Each row is a point on a landscape with many valleys, with its height.
A ball rolls from a point to whichever of its 5 nearest points has the largest drop for the distance, and stops where none of them is lower. Distance is the straight distance between rows; heights are no part of it.
setug: 24; -10; -41; -24; -28; 34; -20; -15  (h 442)
dip: 5; 12; -9; -14; 28; 12; 24; 21  (h 527)
lisid: 14; 19; 2; -12; -38; 2; -33; 28  (h 260)
pid: 2; -10; -20; 5; -19; -3; -2; -31  (h 672)
suv: 27; 0; -17; -5; -16; 10; -32; 0  (h 541)
dadev: -22; 5; 45; 5; 30; -19; 11; 35  (h 434)
gurot: -12; -2; -28; -2; -21; -4; 22; -22  (h 681)
sab: 4; -15; 29; 4; 60; 2; 5; 20  (h 228)
milub: -14; 11; 25; 0; 26; -10; 16; 29  (h 357)
miv: -18; 12; 4; 2; 5; -8; 26; 12  (h 348)
Nur: -26; -1; 39; 26; 5; -31; 10; -7  (h 349)
dedir: 5; -8; 17; 0; 54; 7; 12; 20  (h 129)
bop: 25; -6; -29; -11; -20; 19; -23; -19  (h 526)
Tidig: -22; 10; -3; 5; -7; -13; 25; -6  (h 398)
kinaf: 28; 0; -24; -14; -24; 20; -33; -5  (h 451)
sumaf: 18; -18; -45; -21; -30; 33; -9; -29  (h 533)
Kisid: 6; -7; 22; 27; 2; -18; -22; -26  (h 886)
rom: -15; 15; -2; -5; 3; -5; 30; 15  (h 109)
Nabaz: 13; -1; -4; -4; 50; 13; 14; 13  (h 238)
Panim: 18; -15; -38; -11; -23; 19; -11; -32  (h 581)
zabe: -25; -2; 55; 6; 31; -21; 7; 39  (h 453)
ribi: 8; -11; -31; -4; -25; 8; -2; -35  (h 615)
Zami: -21; 0; 20; 23; -4; -18; 8; -16  (h 315)
zilaz: -20; 9; 33; 8; 22; -15; 17; 26  (h 371)
rugir: 18; 17; -14; -23; -38; 19; -28; 23  (h 68)
zorid: 27; 7; 8; 6; -10; 1; -44; 5  (h 470)
rugik: 0; 2; 23; -4; 47; -1; 8; 28  (h 210)
zabil: 13; 9; -23; -28; -45; 27; -26; 20  (h 96)
Berof: -11; 16; -4; -11; -74; -3; -24; 16  (h 220)
Bila: 7; -6; 11; 21; -5; -12; -20; -26  (h 831)
Nosam: 20; -8; -14; 4; -12; 8; -19; -25  (h 645)
gasi: 1; -8; -10; 13; -13; -6; -3; -32  (h 771)
Bis: -21; 14; 15; 2; 10; -11; 24; 18  (h 361)
pimuk: -12; 19; -14; -10; 2; 3; 32; 12  (h 414)
pavol: -14; 9; -25; -13; -15; 1; 37; -4  (h 614)
gosu: -7; -3; 1; 20; -11; -17; 2; -27  (h 597)
Kan: -32; 2; 48; 17; 14; -33; 11; 15  (h 346)
sive: -28; 8; 33; 15; 5; -24; 16; 11  (h 299)
nif: -23; 7; 11; 11; -3; -18; 21; -2  (h 73)
pume: 21; -7; -22; -1; -17; 11; -17; -24  (h 586)
bigo: -10; -2; -15; 7; -19; -7; 14; -25  (h 762)
met: 13; -6; -6; 14; -10; -3; -18; -28  (h 782)
Vapa: 2; -14; -41; -9; -30; 13; 9; -36  (h 624)
vep: -4; 17; -7; -20; -62; 4; -22; 24  (h 52)
vit: 8; -4; 5; -5; 53; 11; 9; 16  (h 186)
Nados: 9; -21; 6; 5; 60; 9; 13; -2  (h 259)
Sir: 0; -30; 11; 14; 66; 4; 13; -10  (h 293)
sep: 27; -3; -33; -25; -29; 31; -28; -3  (h 351)
subu: 6; -7; 2; 19; -7; -10; -14; -29  (h 815)
vilu: -11; 2; 41; 4; 44; -11; 6; 38  (h 364)
nez: -2; 6; 12; -5; 39; 2; 13; 28  (h 241)

For each start below, name the point where the ball stops.
met: vep
dip: nif
zabil: vep
bop: vep
lisid: vep
vilu: dedir
Kisid: nif
milub: dedir

For each start below, name every point that the ball comes to, in order.
setug: sep zabil rugir vep
subu: gosu Zami nif
Bila: gosu Zami nif
suv: kinaf sep zabil rugir vep
